Points on a hilly landscape, in no order, each with its height.
From any point a ball takes the steepest step (drop divided by distance) to one of its 2 nearest points. It stops when none of these is lower. Distance is the straight distance between rows; heights are no part of it.
Z_814: [ 22  38 -38  -9  21 -13  12 -44  34  24  29 -25  -5  43  -7  12  11   3
  32   4 -13 -17  20]  (h 51.9)
Z_281: [-16  23  41 -18  31  17 -32   9   8 -16 -30  15   5  23   2 -29  28 -20
   8  -6  -5  22   0]  (h 7.9)
Z_898: [ -3  -6   7   4  24  -7 -24  39   7 -17  43   2  16  -2  -5 -12   5 -25
 -10   5  -4  21 -30]  (h 22.3)
Z_970: [ 12 -43 -24  22  29  10   3 -12  -5 -35   8   6 -13 -36 -13 -12  -6   3
   1   3 -18   5   5]  (h 30.2)
Z_407: [ -5 -15  41   0  42  13 -41   6  14 -30   0  14  21  21 -10  -9   2 -22
  20 -10  -6  23  -2]  (h 12.9)
Z_161: [ 24 -36  46  11 -22 -22  55  35   4  -3   0  15  30 -29   3  17 -25  12
 -12   2  -6   3  16]  (h 71.8)
Z_836: [-19  11 -19 -24 -29 -21  12   3  -4  35  -1  14  10  28  19  38   7  28
 -16 -17  35  13   2]  (h 53.9)
Z_150: [ 22  21  11  10  -3 -26 -39   4 -27  28  21 -21  11   3 -39  -3  20 -18
   5 -14 -31 -28   1]  (h 26.9)
Z_777: [  8   2  -1  21 -15 -20 -18   9   4   4  44   0  29  16  -1  38 -19   4
   1 -12  10   6   8]  (h 21.9)
Z_655: [ 27  18 -46  -8  19  17 -13  16  20 -17  44  -9  -6  28 -12 -22   4  -7
   7  16 -35 -33   1]  (h 29.6)
Z_207: [  6  11 -21  11  15  -7  33 -63  37  22  17 -23  -2  24   8  16 -11   2
  34  -6  10   6   1]  (h 47.0)
Z_626: [  7   4  14  12  -4 -15  28  20  14  23  39 -18  10  -2  -7 -25 -10 -18
   1  15 -16   0 -26]  (h 36.6)
Z_245: [ -6  10 -28  22   7 -31   6 -58 -13  11 -10 -26 -30  -3   6   9  44  13
  12  -2  12   5 -19]  (h 52.5)
Z_302: [  8 -37  40  12  -1 -27  21  41  -1  -9  20  14  31 -34  -5  14 -21 -11
 -13   0  -1  14   4]  (h 75.0)
Z_439: [ 17  17   5  -2  -3 -45  -5  25 -41  50  29 -15   1   1 -33 -13  28 -12
 -13  -1 -34  -8   4]  (h 24.7)
Z_325: [  1 -33   2  25  18  -8 -17  31  -9 -28  41  -7  11 -35 -16 -13  -3 -23
  -6   4 -13   4 -24]  (h 25.0)
Z_742: [ 19  16  13   9  16 -10  25  -4  35   7  30 -23  11  22   2 -24 -10 -31
  28  19 -27  -6 -19]  (h 39.8)
Z_582: [ -7  15 -43  -1  24  26  -2 -29   3 -33 -51  -3 -44  -8  18 -21  38  11
   0  18   1   6  14]  (h 56.9)
Z_248: [-23  -3   7 -46  42 -15   8  41  -6  -2  23  23  12  -5  20  -2  30 -10
 -24  13   5  42 -16]  (h 7.2)
Z_89: [ 18 -15  10   8   8 -34  10   9  20 -23  18  15  36  17  12  47 -10  -4
  12   3   5  14  18]  (h 29.2)
Z_664: [ 23  27 -38 -20  13 -27  11  -7   6  33  30   5  -2  40 -13   2  16   8
   0   2 -21  -4  22]  (h 50.0)
Z_698: [-31 -25 -13 -14  -9   4   3  25 -12  28  24  16   6 -38   0   9 -12  31
 -41 -26  39  32  -6]  (h 61.9)
Z_358: [ 10  -9 -43  -2  23  -2  36 -21   9   4  10   2 -20   3   8 -21   8   8
 -10   5 -15  13  13]  (h 39.9)
Z_840: [-20 -25  -6  19 -27   3  -6 -25 -52   0 -31  -9 -22 -53  -6   9   2  14
  -4  -7  19   6 -15]  (h 47.9)
Z_830: [  4 -15  -6  10 -16   5  26  47  22 -32  29   6  18 -17   6   7 -23  -6
 -10  16  -2 -22 -17]  (h 40.8)
Z_41: [ 20  -2 -31  -8   2 -30  28 -14 -18  28  10  11 -10   5  -7  10  12  21
 -12  -3 -10  -3  29]  (h 45.9)
Z_890: [  3   1  29   1 -26   6  -4 -26 -20  45 -13  -6   5   6 -14  -2 -34   8
  11 -24  11   4  10]  (h 32.4)
Z_522: [ 20 -19  27 -15 -25 -12  48  51  22  -3  15  17  37 -16   5  29 -39  31
 -24 -10   6  -4  24]  (h 66.2)
Z_621: [  4  29  -3 -14 -21 -27 -22  10 -27   9 -36   6  -7  24  -6  19  52  -3
  -5  -1 -15 -26  11]  (h 32.6)
Z_118: [  6 -23   3 -15   0  -4  24  42   1 -46   2  16   7 -40  11  19   3   2
 -16  38 -13 -32  -1]  (h 45.7)
Z_347: [-19  13  53  21 -10 -17   7 -14 -13  20 -45  -9  -4   3   6  -3  13 -17
   7  -2   9  19 -18]  (h 23.5)
Z_882: [  6  13 -20  13  20 -24  11 -36   9 -16 -13 -23 -20  10  11  -9  52  -5
   9  11  -4   1 -20]  (h 47.7)
Z_224: [  6  -5  -3  23   5  -5 -32 -15  -5  34  53 -29   0 -16 -22   0 -16 -12
   2 -20  -1   2 -19]  (h 22.2)
Z_276: [-28  -2  36  29 -14   1  -6 -16  13   7  -7 -10   6   2   0   3  -3 -26
  11 -12  20  10 -37]  (h 17.5)
Z_293: [ 14  31  35 -10 -41  11   7 -27 -34  57 -28 -32  -7  -2  -5 -19 -39   1
  27  -4  -3 -20  10]  (h 35.9)
Z_876: [ -2  16  54  26  -1 -22  22 -42 -21  50 -28 -27  -8 -12  -6 -17 -15 -23
  29  -5   4  22  -1]  (h 29.7)
Z_911: [ -4   5  24 -46  15  13  35  10  14 -25 -52  35   3   9  39  14   9   0
  -7  35  -3  -3  23]  (h 36.0)
Z_622: [-22 -19 -28   8 -20  26 -34  -6 -14 -31 -21   8  -7 -31  -2  31   2  18
  -9 -13  18 -24  -2]  (h 52.9)
Z_892: [ -2  -3  15 -24  12  -5   2  -7   0 -29 -63  29  -9   8  19  33  32  -1
   7  23 -11 -11  34]  (h 43.5)
Z_60: [ 23 -12   6  -5   9 -51   1  35 -40  24  25  12  11  -9 -26   1  21  -8
 -20  -1 -32   7  17]  (h 21.3)
Z_932: [  4  12  -4   4 -26 -11 -13   0 -34  14 -14 -13  -4   1 -15   4  23  -3
  -2  -1 -16 -31  -5]  (h 29.5)
Z_136: [-22  -5 -12 -19 -16  -6  15   4 -10  46   8  14   1  -2   4  11  -4  30
 -31 -29  35  34   2]  (h 58.7)
Z_998: [  5  16  32   7 -10   8   2  -9  -2 -16 -84  16  -9  22  13   8  16  -8
  21  16  -6 -15  31]  (h 47.5)
Z_829: [-17 -23  -8  34 -21  13 -23 -33 -21 -23 -25 -12 -17 -33  -9  12   8  10
  10 -11  15 -14 -19]  (h 50.4)
Z_390: [-14  43  19 -18 -13 -20  11  10  14  24 -21  -2   6  52  17  -4  41 -15
  10  11  -3  -6 -20]  (h 40.9)
Z_934: [-28  12 -26 -21  -8 -15 -25   6   3   9   5  12   8  27  14  41  25  13
 -18 -14  33  13  -8]  (h 49.6)
Z_50: [-29   2 -16 -11 -22  37 -32  30 -20 -12 -19  16  -8 -31  -7   4   6   6
 -31  -4   5 -20  -5]  (h 54.7)
Z_982: [  3  -9  22 -31  21   5  21  14   0  -2 -26  43   8   3  11  -2  -9  -1
  -4   6 -10  14  39]  (h 25.9)
Z_891: [ 23  13  11  -6 -35   3  13 -47 -51  42 -37 -43 -24 -30  -3 -16 -41  15
  30   1   4 -13  14]  (h 38.6)
Z_277: [  6 -15  13  19 -38 -12  13 -13 -67  13 -48 -19 -24 -48   2   0  -1  14
  -9   8   6  -7   2]  (h 45.0)
Z_906: [  2 -17 -34  -1   9  12  13  20  37 -18  58   8  13  -8  12  13 -36  26
 -19  -6  16  31  10]  (h 33.4)
Z_442: [  7 -41 -16  35  16   4  10 -47   4 -20   8  -7  -9 -21  -9   8 -19   5
  12 -10   2   2   7]  (h 35.3)
Z_848: [-22  41 -30 -21 -17 -15 -30  14   0  22   7   5  -2  43   3  17  46   3
 -14 -13  16  -6 -19]  (h 46.9)
Z_300: [ 15  10   3  22 -18  -6  10 -45 -46  16 -44 -28 -30 -27   0 -13  -4   8
  15   7   5 -12  12]  (h 41.7)
Z_713: [-22   8  16 -28  34 -12  22  17   5   6 -16  15  -1  10  27 -21  33 -11
 -13  17   0  46 -15]  (h 17.3)
Z_650: [-26 -26   8  -6 -34  35 -12  35  -5 -12  -5  18  15 -43  -6  10 -37  18
 -31 -15  17 -19  -1]  (h 56.8)
Z_260: [ -4   1 -22   0 -50   7 -19   9  -8  22  52 -25  12   3   6  25 -37  31
 -12 -13  40  -8 -27]  (h 5.4)
Z_108: [ -4  16  34  10 -14  19  21 -32  21   9 -63   9  -5  32  14  -8 -11 -10
  25  -1  10   4  15]  (h 50.8)
Z_68: [-15 -12  16  16   2  18  22 -45  26   3 -36   5  -5   9   6   0 -20   2
  20 -10  20  25   1]  (h 46.4)
Z_977: [ 11  18 -42   8  -7  23 -51   8  11  -1  42 -16  -5  19 -26  -6  -4   4
  -8 -11 -16 -40   3]  (h 27.0)
Z_546: [ -4 -24  29 -17 -35   9  15  41  14 -20  -5  26  32 -23   6  35 -35  18
 -20  -6  20 -24  18]  (h 60.5)
Z_433: [ 13  15  -4 -11 -49   4 -13  -4   3  38  40 -29  17  28   8  32 -59  30
  12 -12  32 -14  -7]  (h 11.8)
Z_646: [  9  25  -1  -8 -37  27 -21 -21  21  40  36 -40   6  20  -1  18 -46  13
  36 -12  18 -34 -13]  (h 16.2)
Z_126: [  0 -23 -10  20  15   0  21 -56  25  -2   3  -6   2   7   2  11 -20   6
  21 -12  13  26   3]  (h 41.0)
Z_899: [-16 -21 -23  18  -9   8  20  -9  36   3  48  -9   9  -6  14  14 -36  18
 -10 -14  45  29 -19]  (h 25.5)
Z_266: [  2   5  19  15 -41 -17 -27  13   0   0  14  -9  33  21  -1  54 -18  -8
  15 -12  27  -9 -14]  (h 17.4)
Z_959: [  0  25  -3  -1 -33  56  -9 -19  10  17 -24  -5 -14  18  -6 -25 -38  15
   8 -10   5 -31  11]  (h 24.8)
Z_702: [ 10  -5  34  27  26  27 -20  -6   4 -21 -18   3  -6 -11 -19 -50 -26 -27
  15   0 -24   6   9]  (h 19.5)
Z_215: [-11 -18 -43 -35  23  40   9  13  23 -38   8  26 -13 -11  13  -8 -12  20
 -24  10   3  -3  21]  (h 45.2)
Z_774: [ 11  -6  21  30  26 -15 -44  -8  14  -2  40 -20  10   4 -29  -5  -2 -27
  19 -14 -17  -1  -8]  (h 19.2)
Z_569: [  3  20 -35  16   7   0 -47   1   6  15  62 -31  -5   3 -23  -7  16  -1
  -6 -15  -1 -12 -26]  (h 24.9)
Z_996: [ -9 -23 -15  10 -24 -13   0 -22  -8  22  35 -13   7  -9   9  34 -33  30
  -3 -23  49  25 -23]  (h 15.5)
Z_315: [-23   3  13  29 -30 -17 -16   9   5   3  14 -19  21   2   3  30  10 -12
   4  -5  27  -2 -52]  (h 12.0)
Z_253: [ -7 -22 -38 -11  24  18  17   0  37 -35  20   5   4   0  19  10  -7   5
  -4  10  12  13  -9]  (h 40.0)
Z_317: [  9  12   0   6  29  -3  19 -20  25 -15   4 -22  -6  24  11 -28  19 -24
  20  13 -18   6 -25]  (h 43.1)
Z_799: [-27  -4  -3  -8  11  37 -11   0  23 -48 -34  16 -12 -10  14 -10   3  -7
  -2   7   4  -3  -2]  (h 51.6)
Z_55: [ -9  16  22 -17  43   7  -8   2   1 -29 -32   6 -11  14  23 -29  44 -15
   7  16  -5  30 -11]  (h 12.3)
Z_949: [ 10 -14  22  10  -8 -19  50  51  -8   5  16  -6   6 -28   3 -26  -2 -14
 -14  23 -26  -4 -19]  (h 31.4)
Z_818: [ 23  -5 -18   9 -29  17  15  20  28 -27  24   1  13   8  -4   0 -27   2
   4  15 -15 -46   2]  (h 36.7)
Z_188: [-20 -25  -7 -24  23  45 -12  25  10 -46  -1  31  -5 -36   5 -17 -18   2
 -19  10  -3  -4   7]  (h 48.6)
Z_755: [  9 -10  22 -34  57  28   2   2   3  -3 -18  40  -2  23  -1 -32 -15  -3
   0  -8 -20  39  47]  (h 18.0)
Z_152: [  4   2   7 -25  -3  -7  17  43  -9 -31 -17  19   6  -9  14   9  26  -6
 -10  36 -28 -28   0]  (h 49.4)
Z_632: [-16  44  -8 -21   6 -12 -15  31  10   6   6  -1  -4  42   6 -19  52 -13
  -9   8  -5  -4 -31]  (h 44.3)
Z_550: [ -7   9 -53   8   5  -5 -23 -52 -28  -3 -16 -17 -41 -10  -6   3  42  27
   1 -14   5 -13   2]  (h 56.7)
Z_816: [  2 -13  35  26 -14   3  10  37 -22  -1  -6  -8   1 -43 -14 -41 -12 -27
 -14  14 -19  -4 -19]  (h 26.2)
Z_701: [ 14   0  41  35   1  16  10   8 -14  -3 -34 -10 -11 -28 -11 -53 -27 -31
   2  15 -14   3  12]  (h 22.9)
Z_795: [ 11 -16 -33  -2  33  17  19   3  -3 -20  11   9 -25 -26  -2 -44  -4  -3
 -17  19 -27   8  13]  (h 34.7)
Z_610: [ 16 -13  -5 -26  26 -16 -21  26 -33  19  13  38   5  -5 -28  -9   6   4
 -20 -16 -27  14  45]  (h 16.4)
Z_535: [-14   7 -14  -9  21  27 -25 -20   2 -62 -53   5 -30 -14  19  -6  43   9
   3  19   0 -10  10]  (h 54.5)
Z_940: [  9 -22  -7   5  25 -19  22   4  28 -27  28   3  23  12  20  25  -3  -9
   5  16   8  27  -8]  (h 35.8)
Z_40: [ 25   2 -17   5   4  24   1  -3  20 -20   0  -1  -6  18 -13 -24 -12  -7
  12  12 -32 -37  15]  (h 32.7)
Z_588: [  6  14  -7   3 -28  35  -8 -45  22  13  -4 -15  -2  25  -7   8 -45  10
  36 -18  12 -31   6]  (h 20.4)
Z_364: [  0   6  -6 -32  38   8 -27   8  -7  21   0  35  -8  22 -16 -24   9  -1
 -13 -19 -20  26  39]  (h 12.1)
Z_199: [ -2  47  11 -13  -6 -17 -27 -16   0   4 -39   2  -1  51  -1   1  56  -6
  13  -7  -4 -12   7]  (h 36.1)
Z_256: [ 10 -15  43  24  25   7 -42  -1   3 -16   3   7  16   5 -31 -21 -15 -29
  20 -19 -20   3   6]  (h 16.3)
Z_384: [ -5   6 -63  -3  10   0  -4 -24 -14 -14 -27   2 -39 -11   7   1  43  20
 -13   8  -2  -6   9]  (h 59.1)
Z_230: [-19 -13  16  -5  27 -32  10  36   3  11  41  10  19  -9   5  -5   5 -17
 -18  -2  13  56 -29]  (h 16.7)
Z_629: [-12   3  -5  -3 -26  29 -26 -17 -10  20 -22  11  -3  10 -11   2 -18  16
  -5 -24  20  -4   9]  (h 28.8)
Z_941: [ 11  12   9 -23   4 -12  40  31  -7 -25 -33   6  -9   5  32 -10  39 -12
  -2  49 -27  -7  -7]  (h 53.1)

For each start below, name the point where the ball stops.
Z_799: Z_315
Z_546: Z_260
Z_152: Z_281
Z_277: Z_260
Z_742: Z_281
Z_934: Z_364
Z_977: Z_281
Z_932: Z_364
Z_998: Z_364

Call two points neighbours if one is among the 2 nearest of the other. Go from one point of each pair to the other, from neighbour to neighbour, staying as low as possible. Name the highest point that can't be avoided.
Z_260 and Z_315: Z_890
Z_260 and Z_281: Z_384
Z_364 and Z_248: Z_108
Z_248 and Z_281: Z_713
